Each row is a point on a tangle of strands that fork and nearly touch. The rows are in no order.
(in the rows, 128 means zero)
Two points are linked if the straight distance between their rows is under 136. Some points are linked to none.
Q_884: [130  57  86 138 162 128 126 130 165 180 122 106  92 118 133  99 195 118
 106 191  67 141  95 112 145  96 114 131 115 167 150]
Q_986: [109 120 131 148 111  65  95 174 104 110 127 117 124 113 145  92 152 163
 154 108 143  85 131  90  72 155  85 115 116 175 155]
Q_521: [152 120  94  80 128 134 133 164 166 125  85 143 173 147 176 112 155 104
 148 152  93 127  87 110  98  77  79 183 110 137  68]
Q_48: [154 164 124 149 119 155  79  88 101 129 146  95 142 141  95 126 111 155
 159 103 135  87 141 136  70 133 149 117  95 117  93]
Q_51: [ 85 110 112 109 119 109 109  86 117 146 112  77  83 152  61 145 143 161
 156 134  69  88 156 175 153 120 105 108 112 165 169]
Q_303: [148 190 177 120  97  90 125 170 143 178 169 130 126 137 107 100 131 118
 111 116 203  84 147 128 130 108 141 153 146 130 148]
Q_800: [123 132 129 110 165 133 127 108 104 159 145 150 133 102  82 181 112 107
  69 159 130  91 132 134 157 174 162  98 135 108 109]
Q_196: [121  85 109 117 131 166 151  90 145  56  84 133 163 107 144 126 149  65
 119 123  93 169 103 162 177 128 126 127 114 102 125]
Q_752: [ 83 111  97 138 179 138 123 168 117 108  84 120  88 159 123 153 130 116
 130 118 102 131 136 128 135 109  89 112 125 130 144]
Q_256: [130 167 154 194 134 135 136 139 157 133 203 147 130 145  95 121  89 131
 102 129 183 162 162 173 127 137 128 142 142  77 160]
Q_885: [137 154 141 101 124 125 147 103 139 104 108  85 129 152 167  97 129 180
 151  68 130 145 131 132 131 129 148 160 152 132 115]
Q_695: [110 133 109 111 151 166 132  98 112  91 103 133 127 141 141 188  71 125
 138 108 126 146 121 123 166 123 162 140 165  92  90]
Q_405: [153 197 122 135  95 168  84  94 111  96 166 153 133 110  75 157  69 136
 119 101 163 126 131 167 124 172 150 131 135  83  84]
Q_308: [138 147 179  83  93 119 175 138 164 136 120 143 157  92 168 136 117 141
 171 145 187 162  93  88  76 142 139 178 165 120 132]
Q_167: [111  93 143 127 129 129 143 177 120 122 100 205  92 122 124 172 133  52
  80 129 120 161  96 152 156 138 100  72 108 118  96]
Q_463: [112  71  72 131 176 152 136  86  98 156 109 117 117 141 101 157 153 161
 138 222  90 114 110 117 134 146 120 105 105 143 146]
Q_168: [130 135 148 155 109  99 118 147  95  80 124 137 149 112 143 100 144 175
 169 150 154  55 100  88  79 142  53 145 108 177 171]
Q_998: [ 91 137 153 115  92  73 113 156 159 158 116  97  70 154 123 102 114 116
 148  89 144 120 157 142 145 123 127 126 150 139 173]
Q_523: [118  63 128 126 113 106 172 107 152 133 141 125 136 108 132  80 156 138
  96 157 125 136 131 147 161 182 119 163 143 152 180]
Q_424: [162 128 148 130  92  92 125 177 147 152  94  95 127  90 170 137 153 135
 171 112 169 174 122 106  63 105 129 179 109 139 113]
Q_699: [146 115  93 151  95 117  90 151 117 160 126 123  74 107 106 146 118  92
  97 113 159 169 162 101 118 141 188 130 171 132 103]
Q_935: [ 98  50  96 131 125  82 117 173 155 158 103 114 107  89 151 103 178 110
  90 129 148 141 106 113 122 125 111 141 151 188 138]
Q_841: [150 117 104  94 151 149 103 128 145  89 111 121 183 102 182  79 178  72
 101  85  84 128  81  74 174  91 157 136 140 116 100]
Q_483: [164 190 157  61 107  96 131 120 134 136 131 116 167 146 147 113 129 167
 158 110 120  67 110 135 147  94 112 154 103 141 103]
Q_498: [167 162 128 112  56 144 122  65 118 143 129 114 114 107  85 185  69 132
 113 140 206 140 136 161 129 166 136 171 166 116 138]
Q_645: [167 129 133 149 101 161 128 115 157 145 137  74 151 148 127  79 167 136
 183 130  98 148 161 142  76  85 153 118 102 104 126]
Q_95: [136 110 134 134 114  84 135 192 141 115  83 100 112 102 201  91 180 128
 163  96 153 156 112  67  79 120 103 144 140 174 137]
Q_165: [174 188 178 114 141  90 147 148 147 172 132 101 109 171 135  77 136 174
 140 102  81 110 160 112 112  52 145 110 129 147 112]
Q_672: [122  87 128 105 134 102 121 163 154 126  97 114 108 106 175  84 179  95
 121 106 138 144 109  48 137 115 127 138 176 172 142]
Q_649: [149 162 129 111 101 132 112 130 148 132 138  83 172 161 153  43 169 142
 179  90 100 146 138 153 104  76 126 149  79 116 124]
Q_589: [121 110 151 126 110 121 154  78 145 119 156 139 124 110 103  88 131 135
 140 150 138 124 149  65 132 181 202 120 169 115 191]
Q_985: [163 169 146 107 103  92 111 110 116 109 138  95 135 108 146  84 138 196
 132  50 135 151 131  93 129 167 155 168 147 132 125]
Q_146: [133 158 142 139 104 110 116 120 118 141 139  94 133 144 131 116 125 192
 156 109 138 109 144 175 103 118  73 142 110 177 153]
Q_16: [153 173 192 190 108 128 157 118 119 176 150 125  97 131 112 165 124 182
 170 184 186 134 157 118  76 148 105 134 139 152 192]
Q_551: [113  95 115  81 162  91 127 157 148 129 120 103 143 130 148  90 165 107
  95  99  73  89 110 105 164 120 115 113 123 133 132]
Q_121: [122 102  95 140 177 155 129 100 134  71 120  98 133 138 148 108 164  91
 111  91 103 158 129 132 172 122 135 126 130 107 147]
Q_465: [157 155 118 107 185 168 136 157 143 101 127 145 162 172 136 118 126  90
 114 119  87 126 118 124 157 105 165 100 108  55  66]
Q_757: [126 110 106 140 140 162 106  78 115 133 166  70 154 140 100  87 145 147
 127 123  59  83 170 120 111 130 156  82  56 116 135]
Q_665: [114 142 138 142  81 112 125 159  81  71 148 230 160 101 144 136  78 120
 119 105 168 134  71 119 112 150  92 117 112 137  75]
Q_802: [163 182 157 122 111 122  94 134 136 104 170 119 154  77 107  97 124 182
 133  74 148 160 127  78 101 173 176 147 122  87  96]
Q_829: [138 119 135 116 131 114 135 113 103 154 130 179 114 102  94 211 110  72
  50 132 147 131 134 184 187 187 157  96 127 127  99]
Q_343: [135  96 101  87 123 128 127  99 151 109 116 146 193 112 131 122 130 105
 121 156  95  77  88 152 130 143 117 132  86 138 104]
Q_908: [147 171 164 153 150 121 138 123 126 140 145 119  97 157 128 124 124 188
 147 148 121 105 141  56 120 116 162 100 139 143 138]
Q_839: [129 143 107 114  68 129  90  81  92  73 135 140 143 102  95 141  73  99
 121  78 149 136 121 181 153 187 158 123 106 101 113]
Q_929: [ 71 133 139 116 150  76 122 174 119 139 146 147 117 127 139 130 100  99
  77  87 144 109 136 121 174 149 119 127 172 132 153]
Q_404: [129 108 110 177 139 116 112 143 123 137 159  86  91 150 130  81 141 137
 109  94 107 153 169 149 132 148 153 111 131 127 153]
Q_188: [165 153 169 127  99  96 155 109 134 146 162 112 114 124 126 105 140 191
 109  89 156 170 162 116 147 173 167 180 165 111 157]
Q_577: [124 136  96 151 159 150 129 186 157 118 130 144 147 187 121 109 124 130
 171 183 127  95 132  94  72  85  87 123 112 100 111]
Q_716: [ 62 108 115 120 172 140 147 169 125 112 110 157 109 139 113 177 104  67
 102 138 106 134 139 133 150 118 103  77 119 111 124]
Q_407: [120 155 145 130  99 126 114 130  89 109 155 210 151  58 136 144  69 116
 105 122 207 129  75  92  92 147 122 150 151 145  82]
Q_286: [108  82 118  83  87  58 118 167 133 160 110 139 131  92 133 127 137 102
 108 122 150 114 118 164 141 129  89 156 143 170 132]
Q_767: [142 131 132 143 206 133 148 158 102 121 133 180 138 128 136 158 142 123
  63 145  96 117 123 139 127 152 113  80  95 123  60]
Q_981: [152 147 121 111 137 128 109 133 114 171 138 143 139 114 117 172 120 104
  93 141 115  71 138 145 155 127 177 122 129 115  62]
Q_58: [122 108 122 148  68  89 133 114 124 169 121  96 128 117 130 120 156 179
 166 148 136 143 138 196  83 128  77 155  94 165 136]
Q_290: [132 111 126 181 148  89 120 160 125 149 111  85  62 155 145 112 145 166
 144 101 122 169 176 110 106 130 127 114 146 172 163]
Q_810: [100 119 141 122  95 123 113  98 144 140  96  86  82 153  98 144 145 168
 203 151 113  79 142 149 108 108 104 131 130 172 201]
Q_821: [ 92  94 113  71  83 120 120 125 133  87  83 114 146 102 130 107 129 123
 188 137 144  92 102 104  99 141  82 151 109 148 165]
Q_612: [129 125 110 140 165 144 124 113 136 102 137 100 152 170 133  77 148 167
 151 121  36  89 122 103 106 111 117  98  92 120 126]
Q_462: [119 143 118 161 132 156 114 110  70  86 144 167 153 102 111 178  88 129
 116 149 149  80 102 141 108 171 117 104 101 139  99]
Q_847: [123 156 121  96 178 136 137 115 129 106 109 101 120 198 117 145  85 145
 147 119  98  80 150 122 147  86 148 101 114  97 128]
Q_258: [151 187 178 119 102 153 138  84 151 163 167 130 125 116  59 167 107 145
 126 142 190 126 138 145 119 136 165 180 164  89 139]
Q_632: [156 124 117 146  99 132 136 110 123  45 123 156 147  98 189 120 127 150
 122  67 130 188  82 123 136 142 123 168 128 125  77]
Q_163: [142 105  98 161 127 187 127  88  99 142 138  74 132 132 124 137 125 174
 122 146 101 157 158 148 116 143 154 122  93 126  74]
Q_98: [124  71 140 129  99 127 145  88 153 133 102  95  91 109 149 104 179 151
 177 156  98 160 140  87 116 160 143 135 161 152 195]
Q_766: [138  83 111 145 158 143 142 122 162 153 144 132 149 128 110 117 163  76
  96 152  89 135 146 178 156 123 144  92 103  79 126]
Q_267: [120 171  90 146 131 118  69 183  75 103 137 125 129 156 105 138  86 124
 146  69 132  80 170 137 104 114 102  85 102 116 106]
Q_610: [122  59  74 157 141 162 130  93 125 172 125  89  94 117 106 125 202 103
 155 204 106 167 139 138 152 113 149 110 152 105 170]
Q_606: [104 139 154  94 139 107 155 109 166 112 131 122  71 174 146  90 117 145
 161 135  45  92 147  92 155  62 126  90 146 137 181]
Q_760: [138 147 162 136 127 139 140 115 156 186 130  85 119 181 146  92 165 174
 160 123  95 157 172 148  87  64 148 107 123 155 127]
Q_361: [ 80  58 102  99 120 146 138 103 144  82 105 120 140 108 146 102 136 106
 156 134 120 132  88  89 121 136 115 137 147 138 162]
Q_561: [140  90 115 126  90 118 153  94 137  78 120 118 162  93 160  77 120 139
 145  89 149 188 113 146 132 172 144 174 103 147 114]
Q_503: [122 128 155  95 125 121 149  89 135 137 127  76  88 141 136  93 131 128
 138  85 115 148 173 106 203 114 202 129 193 127 179]
Q_310: [110 164 148 101 162 161 138 107 139 113 137 132 123 139 130 147  84 122
  97 107 129 154 135  71 159 107 183 127 172  82 121]
Q_789: [ 73 133 132  51 105 128 128 149 119 106  96 171 166 123 146 161  74 113
 144 144 170 100 103  79 105 110 123 134 171 129 129]
Q_662: [147  89 104  99 120 137 128 112 127 139  86  93 129 135 134 133 179  99
 119 107 110 162 134 197 176  96 109 149 140 134 107]
Q_224: [140 121 103 135 122 186 118 123 135 117  91 135 111  93 152 157 152  99
 164 154 160 168 102  35  98  97 187 138 150 110 122]
Q_497: [117  88 112  74 144 104 145 115 141 121 112 112 167 109 145  96 143 145
  93 132  79  86  90 127 180 177  87 129 108 157 117]
Q_717: [ 97  69 150 120 106 117 162  93 155 157 147 122 119 101 124 101 168 142
 151 198 127 128 122  58 123 166 167 123 172 136 204]
Q_384: [103 140 114  65 125 141 114  97 117 119  86  93 120 172 108 148  92 117
 167  93  98  78 136 151 177  96 139 125 126  97 149]
Q_270: [ 83 141 136  65 114 141 150 114 109 104 100 155 133 128 140 171  70 140
 129  91 160 117  99  86 146 135 124 158 174 130 103]
Q_849: [102  78 134  93 103 131 132 131 125 129 154 225 182  65 161 120  79  89
  95 125 123 159  63 113 141 181 157 100 166 139 101]
Q_34: [136 131 144 130 129 159 154  54 134 120 137  72 125 172 106 125 102 155
 145 114 116 140 161 181 136 145 154 130 126  95 149]
Q_63: [135 156 175 151 115 126 109 164 111 166 142 123 106 107 104 126 128 112
 161 159 188  80 140  66  71 131 142 126 135 147 180]
Q_436: [120  93 101 134 156 143 155 102 116 141 120 125 112 136 107 137 148  85
  78 145 116 170 166 182 184 165 133 105 128  98 169]
Q_725: [144 133 101 164 208 177 149 137 126 114 121 149 116 165 136 164 143 109
 106 132  92 162 132 111 171  86 156  95 126  76  95]
Q_312: [131 101  85 147 122 188 134 116 146  96 104 163 144 118 144 169 128 105
 173 168 119 151  85  90  98 108 168 131 109 112  73]
Q_292: [149 111 108 103  76 146 128  63 123  82 103  93 158 108 120 103 116 144
 171 107 132 163 131 183 141 149 149 163  89 110 100]
Q_486: [105 140 160  95 129  99 135  86 158 141 100 102  59 158 117  99 126 111
 152 113  82 125 181 121 186  60 171  92 154 141 173]
Q_771: [ 86 160 120 104 120 106 103 158 124 111  77  90  70 172 150 127  93 130
 155  62 148 126 167 120 131  96 117 139 168 148 171]
Q_773: [115 169 123 143 175 120 148 172 120 180 143 137 105 185 105 166 102 118
 106 147 146 135 162 179 138  96 112 113 134 111 107]
Q_90: [163 125 112 170 132 155 106 104 109  73 157 121 127 118 122 123 104 130
  98  83 119 184 145 154 145 162 171 124 124  75 101]
Q_385: [ 89 122 170  78 148  98 151 133 135 149 162 152 156 107 150 115  98 120
  61 131 138 102 120 115 176 151 135 134 175 125 147]
Q_881: [141 141 172 161 126 138 140 151 115 150 143 143 131 125 100 117 147 133
 151 197 150  42 123 142 121 122  64 130 121 170 188]
Q_358: [113 125 144 152 133 113 109 153 149 190 152 110 111 150  92 129 142 157
 104 160  79  92 149 191 132  73  63 101  96 172 167]
Q_231: [125 161 144 180 159 126 131 181 132 144 163 150 132 167 114 119  97 126
 123 134 162 149 162 190 101 100  97 134 115 100 129]
Q_966: [116 122 112  83 100 137 125 107 121  78 120 153 152 102 130 122 129  90
 118  76 115 154  99 182 192 165 133 126 104 101 113]
Q_784: [144 201 158 127 154  84 113 189 105 141 137 125 114 189 137  92 104 168
 137  90 113  97 171  91 103  83 115 100 137 149 108]
Q_254: [147 210 156  95  74 121  96 137  96 104 119 106 123 115 117 148  94 159
 180  93 189  94 125 125  95 138 112 146 127 145 163]
Q_980: [124 166 176 148  92  91 117 165 135 121 130 139 117 120 111  75 136 142
 184 146 140  52 117 129  97  97  36 147 109 170 204]
Q_399: [172 185 187 142 118 116 124 118 119 131 181 129 120 109  92 114 118 185
  92  97 175 107 137 102 160 164 165 147 177 122 136]
Q_696: [109 145 133 140 131 132 160 114 144 160 151 141 115 145 109 133 154 142
 131 223 132  86 107 169 146 114  87 137 126 146 190]
Q_183: [123 120 104 118 177 137 124 162 132  51 110 146 176 126 184  87 155 100
 110  83  87 126  80  69 146 103 112 124 123  97  96]
Q_690: [154 164 125 134 135 106  99 167 110 150 152 147 139 131 134 132 126 151
  98 104 143  94 130 123 117 119 143 140 119 124  61]
Q_664: [101 141 106 110 145 128 113 148  78  82 125 190 167  94  97 152  97 103
  96 117 131  53  99 137 130 155  62 103  86 153 128]
Q_71: [153 124  77 156 130 164 116  76  69 142 111  91 105 132 125 202 112 177
 119 131 138 172 145 151 114 162 154 138 130 137  78]
Q_266: [ 70  96 130 114 132 150 127 134 160  85  94 128  90 147 146 108 122 101
 169 151 142 126 121  81 121 122 128 131 152 125 196]
Q_608: [150 108 141 144  97 139 133 139 134  87 133 197 142  94 173 126 112  94
 106 103 130 207  75 147 136 117 128 144 127 105  67]
Q_466: [102 148 128 128 135 140 127 120 139  79 147 153 159 117 142 116 101 130
 124 130 159 130  92  95  95 151 144 147 123  90 117]
Q_173: [154 170 117 171  78 146  94 104  98 137 157 113 139 112  84 120  97 143
 127 105 173 130 168 170  87 165 139 144 109 110 112]
Q_386: [146 138  95 160  94 132  79 137  88 165 135 168  73 111  91 193  67 126
  87 112 159 177 141 147 132 159 170 138 152 111  90]
Q_961: [135 152 159  90  88  90 144 118 137 128 120 129 160 145 143 110 145 190
 179 126  92  71  99 164 127 113  56 153 112 172 152]
Q_844: [123 144 105 178 174 153 112  99  61  92 150 124 134 142 123 153  97 170
 105 126 120 107 137 153 115 182 125 110 117 116 114]
Q_276: [ 98 154 136 132 184 132 174 142 132 186 151 140 110 172 123 162 107  93
  92 171 145 134 142 137 170 109 142 130 173  84 135]
Q_764: [147  70  95 166 190 137 162 125 124 144 121 122 112 111 128 134 190 109
  78 140 109 202 134 149 200 150 131 125 115 128 146]
Q_474: [137  77  64 149 126 164 139  80 115 168 104  80  93 125 103 139 186 152
 157 223 107 145 116 126 119 111 141 121 108 139 131]
Q_861: [103 109 129 138 177 134 148 116 132 155 156 133 117 162 106 148 154 164
 114 210  92  87 120 145 154 141  94  95 104 150 159]
Q_637: [175 196 200 103  85 106 120 117 143 117 144  94 151  95 100 143 112 149
 184 102 179 111 126  97 104 152 146 150 123  97 171]
Q_984: [183 192 192 175 113 138 136 142 141 146 191 132 152 113 118 103 142 172
 140 148 158 103 132 129  68 119 121 158 105 129 141]
Q_797: [108 115 127 118 175 144 154  98 160 142 154 129 127 142 109  95 138  86
  98 159  90 114 132 108 172 132 188  91 123  84 163]
Q_441: [107 176 146 124 190 162 151 121 128 102 145 123 112 180 131 143  86 174
 143 133 118 110 143  66 136  97 162 113 156 100 122]
Q_379: [126 103 120 148 132 124 155 172 161 121 139 202 144 110 182 122 128  94
  95 155 148 182  88 139 121 133 117 151 124 127  84]
Q_808: [187 117 106 151  90 138  87 109  99 122 125 160  85 124 124 196  68 127
  90  84 125 200 105 165 148 146 155 121 145 109  48]
Q_315: [138 152 151  81 135 113 148  85 164 167 121  97 138 158 120  98 141 143
 134 152  79  72 132  89 148  92 180 121 147 129 120]
Q_268: [159 128 147  96  89  96 152 158 174 161 116 149 163 100 158 125 164 126
 150 153 162 159 104 117  82 102 130 182 132 136  83]
Q_198: [100  92 112 122 150 104 150 201 151 149 117 189 125 114 179 146 134  85
 102 156 120 146 105 117 135  79 100 147 140 147  90]
Q_616: [102 112 102 139 196 160 134 119 136  80  98 100 105 177 137 140 139  97
 146  88 104 169 142 162 150  81  87 108 111 102 151]
Q_140: [147 176 184 125 113 122 139  86  93 109 147 119 124 122 118 122 109 175
 108 120 168 103 119 154 148 163 103 170 166 154 154]
Q_871: [135 174 115 147 149  93  94 198  63 153 141 121 139 149 133 123 117 148
 116  83 119  81 155 117 115 123 105 106  98 163  95]
Q_723: [141 142 125 119 155 142 147 143 118 118 120 108 144 161 175 111 128 155
 125  85 117 157 127 163 123 102 105 154  96 132  79]
Q_382: [ 91 119 111 166 156 113 121 173 128 119  89 108  85 162 134 125 146 148
 164 140 134 146 143  89  92 107  92 130 139 163 143]
Q_166: [157 104 118 105 133 104 104 125 172 141 111 103 154 137 160  81 203  95
  88  92  87 129 111 109 192  72 134 142 128 133 132]
Q_154: [171 179 136 103 156 139 136 145 100 104 145 169 192 126 128 142 126 138
  95 137 105  54  86 142 143 125  86 124  88 128  55]
Q_403: [ 92 142 106 130 117 124 132 109 128 114 128 127 149 148  92 155  94 114
 149 137 141 105 137 200 131 134 104 143 100 120 137]
Q_102: [104 120 108 141 154 110 144 153 136 218 144 107  95 159  93 159 145 124
 114 140 116 129 178 198 130  94  92  96  97 142 125]
Q_527: [135 120 113 170 147 114 104 133  98 144 168  83 148 149  94  77 143 134
 105 106  89  93 161 153 115 149 127  84  77 110 134]
Q_526: [145 118  99 176 144 136 102  68  51 149 142  87 116 137  86 171  90 176
 105 123 126 130 162 163 124 205 137 125 135 133 137]
Q_765: [164 119 106 162 168 179 124 114  91 156 144  92 162 145 123 166 143 142
  95 116  73 157 146 175 131 132 138  87  75 108  35]
Q_356: [145  93  86 144 142 145  89 124 103 175 104  98  98 105 124 135 153  96
 115 127 142 136 142 102 146 136 191 117 156 117  94]
Q_144: [174 163 175 125 101 103 109 145 154 113 144 103 147  89 125 105 137 142
 167 119 148 135 135  65  69 139 176 128 102  87 136]
Q_598: [ 86 139 148  85  80 126 127 137 115 119  81 133 134 121 121 149 106 131
 170 150 189  73 104  86  78 121  79 152 149 162 162]
Q_362: [114 131 119 101  63 112 119  98 115 118 127 128 117  95 115 152  84 128
 122 114 190 131 150 147 133 191 138 151 173 132 172]
Q_599: [ 96  81  87 121 136 172 113 105 107 162 123 132 107 110 111 151 154  67
 133 180 136 156 138 119 156 125 189  96 163 112 134]
Q_314: [149 140 119 118 139 131 142 178 123 110 114 180 154 163 158 183 113 157
 148 154 130 133 112 155 101  87  74 137  93 136  44]
Q_971: [134 160 153 191 109 139 152 122 141 174 163 101 105 141 117 136 157 178
 188 182 141 162 174 151  50 137 123 117 107 141 181]
Q_751: [151 212 173 116 123 125 141 137 166 164 159 137 119 148  85 127  87 113
 133 107 177 117 147 131 125  95 164 156 163  86 137]
Q_330: [ 74  93 109 172  99 111 122 124 113  81 124 176 115  95 129 138  74  87
 127 125 170 167 117 146 114 172 127 127 128 148 151]
Q_988: [ 77 117 105  99 147 124 110 162 107  68 120 167 172 137 119 130  96  94
 130 109 112  77 107  99 124 142 111  94  97 115 118]
Q_100: [153 166 186 170  83 106 128 124 127 171 151 124  93 123  87 165 130 123
 154 166 196  95 163 108 104 134 143 133 153 138 211]
Q_824: [102  58 144 131 134 147 125 122 112 108 127 193 143  75 156 144 111  71
  59 110 116 173 110 115 177 179 152  93 170 119 126]
Q_697: [116  90  98 100 105  90 140 135 129 172  91 163 134  96 130 176 123 120
  85 158 144 128 113 181 146 135  95 162 108 169  77]
Q_899: [133 101 126 114 111 136  95  72 140 147 119  72 118 157  94  88 157 152
 158 127  45  83 163 163 128  99 149  85  86 147 162]
Q_729: [147 108 111 186 170 170 134 134 117 111 107 155 100 147 139 194 167  67
  87 107 107 201 132 166 150 102 130  85 120  91  86]
Q_701: [112 134 133 100 121 135 123 135 142 112  93  97 111 121 149 128 129 101
 176 134 156 134 139  56  93 115 181 141 159 134 155]
Q_889: [104 132 132  72  83  90 127 103 143 116 115  81 123 133 118  97 106 121
 162  93 132 104 142 159 165 122 137 132 129 122 172]
Q_299: [ 94  65 118 164 108  94 110 104 120 136 113  98  80 123 100 130 154 195
 152 153 111 136 143 177 103 157  79 151 127 204 163]
Q_894: [116  59  61 142 159 150 113 137 142 143 122 150 123 112 133 122 174  95
 149 227  82 129  90 108 112  99  92 139 109 148 113]
Q_300: [103  79 132  76 167 150 149 149 148 138  87 166 145 109 190 160 147  63
  53 131  89 145  90 114 178 131 108  92 140 123 111]
Q_112: [113 124 131 204 129 133 145 131 131 116 155  87 121 148 142  89 118 168
 175 145 148 164 168 146  31 151 122 124  94 133 165]
Q_939: [154 137 186 120  97  89 163 108 150 150 135 149 159  64 131 125 137 135
 115 153 187 144 115  98 111 170 147 171 164 133 154]
Q_812: [119 112 140 108  91 112 129 150  96 132 100 190 119 117 115 204  98  61
  65  86 121 155  96 173 177 154 115  86 133 134  93]
Q_205: [105 111 146 115 141 138 141 106 168 127 159 123 127 132 127  76 114  87
 132 144 122 133 145  94 140 140 210 123 168  73 183]
Q_96: [101 113  90 154  90  95  88 117 100 130 106 126  85 101 115 148  83 125
 127 119 199 144 141 141  99 186 125 143 134 153 152]
Q_131: [115 122 126 127  89  71 103 159 142 173 118  91  74 120 131 118 128 102
 116  86 178 168 159 107 114 155 158 155 173 140 159]
Q_663: [109  97 152  93  75 132 105 112 112 131 118 213 179  58 151 150  80 105
 127 125 168 162  75  93 102 151 152 113 169 146  85]
Q_573: [ 97 161 139 124 164 113 150 137 144 110 135 137 109 204 103 105  90 162
 162 148  81  59 153 112 149  66 104  82 123 146 154]
Q_746: [161 172 157 162 133 152 104 124 101 148 125  88 119 148 108 146 117 194
 173 129 142  99 164  78  53 126 156 109 114 126 121]
Q_62: [103 120 110 126 161 141 133 193 134  45 135 190 148 136 169 100 102 104
 119  93  97 128  92  91 113 127 104  85 107 117  93]
Q_4: [146 118  95  85  85 132 125  99 155 118 107 117 159 114 132 115 145 101
 169 143 125 127 105 146 106 121 162 160  86 118  92]
Q_513: [152 132 126 109 123 123 134 131 151 103 137 100 164 138 151  63 134 127
 131  82 103 159 120 197 132 126  81 152  80 116 116]
Q_2: [151 112  98 136 120 154 137 140 136  96 106 185 141 149 153 166 126 101
 161 166 119 124  91 154 102  98 110 127  85 105  45]
Q_582: [192 186 184 112 110 130 127 112 115 131 166 118 168 122 115 107 135 170
 144 135 150  60 102 146 103 117 101 158 104 121  98]
Q_700: [ 91 106 139 109 173 176 134 141 124 108 120 169 141 117 168 159 126  48
  59  89 108 170 107  93 181 122 148  92 194 103 130]
Q_60: [107 102 129 135  95 135 137 115 169 139  90  93  72 116 111 119 177 154
 203 184 119 152 135 126 102 120 114 144 116 162 184]
Q_316: [182 168 175 171 115 117 144 120 126 149 157 137 145  64 128 134 122 184
  99 139 197 158 115  84  83 184 132 171 142 153 113]
Q_149: [135  74  74 117 151 147 124 124 153 160  89  95 124 116 123 153 204  91
 105 152 102 155 108 144 179  84  99 144 144 150 127]
Q_423: [ 67 101 128 125 123 111 121 155 101 107 118 162 117  75 145 130  83  82
  69 101 149 151 131 124 142 172 123 112 160 142 146]
Q_630: [120 123 146 133 163  83 135 158 159 174 178 145 118 151 124  95 150 142
  91 166  72  74 139 146 155 127  81 109 108 169 163]
Q_666: [165 174 152 166 107 141 119 126  84 124 149 174 134  78 112 178  89 160
  99 142 201 113 110  96 104 157 114 166 147 152  85]
Q_142: [157  88 107 192 142 177 113  91 102  88 129 134 115 125 117 158 164  90
  91  99  94 208 133 158 169 147 156  78 108  93  92]
Q_698: [116 118  81 170 186 168 119 163 128  87 124 136 140 165 143 104 142 138
 155 148  75 109 130  73  93 106  97  91  84 117 124]
Q_537: [135 154 178 122 150 122 176 126 152 153 162 135 137 139 142 123 113 130
  78 152 137 121 126 130 163 130 127 161 167 111 134]
Q_476: [134  93 103 102 125 146 123 111 148 139 105  80 152 146 121  92 158 113
 136  97 106 156 137 229 152  88  89 134  80 110 139]
Q_710: [158 127 101 134 146 175 122 147 131  86 124 160 170 157 136 146 120 113
 138 110  87 134 116 153 122 102 115  98  77  71  66]
Q_583: [182 197 181 158 123 105 116 182 142 170 166 147 119 109 115 113 139 135
 130 140 175  65 139  84  69 107 129 132 134 156 152]
Q_488: [134  67  62 144 160 136 139 119 180 126 119 118 148 103 138 133 224  48
 102 142  88 163 103 120 178  74 102 130 144 135 173]
Q_123: [117 132 110 121 179 143 175 186 140 150 123 179 143 165 162 168 118 131
 106 170 120 145 112 113 138  79  94 139 127 105  59]

A fork is a point with three links, a tip a point with one. Leave the first point through the second and follow the links. Name the first fork or tip that comes.
Q_810 / Q_60 => Q_764
Q_312 / Q_224 => Q_441
Q_71 / Q_526 => Q_2
Q_632 / Q_561 => Q_765
Q_935 / Q_672 => Q_407
Q_764 / Q_436 => Q_757
Q_316 / Q_939 => Q_697

Follow the links from the first point to the second, and from the first to the third. Name the last point that the two ways share.
Q_908 / Q_51 / Q_812 => Q_752
Q_343 / Q_598 / Q_142 => Q_2
Q_100 / Q_663 / Q_300 => Q_824
Q_961 / Q_356 / Q_424 => Q_423
Q_299 / Q_100 / Q_102 => Q_583
Q_771 / Q_198 / Q_167 => Q_441
Q_582 / Q_131 / Q_268 => Q_423

A fork is a point with three links. Follow the links from the first point to the second and name the forks in between, in order.
Q_606 / Q_577 => Q_847 Q_441 Q_752 Q_757
Q_599 / Q_698 => Q_699 Q_998 Q_847 Q_441 Q_752 Q_757
Q_698 / Q_699 => Q_757 Q_752 Q_441 Q_847 Q_998
Q_407 / Q_303 => Q_824 Q_423
Q_300 / Q_697 => Q_824 Q_407
Q_144 / Q_812 => Q_985 Q_513 Q_871
Q_800 / Q_789 => Q_752 Q_441
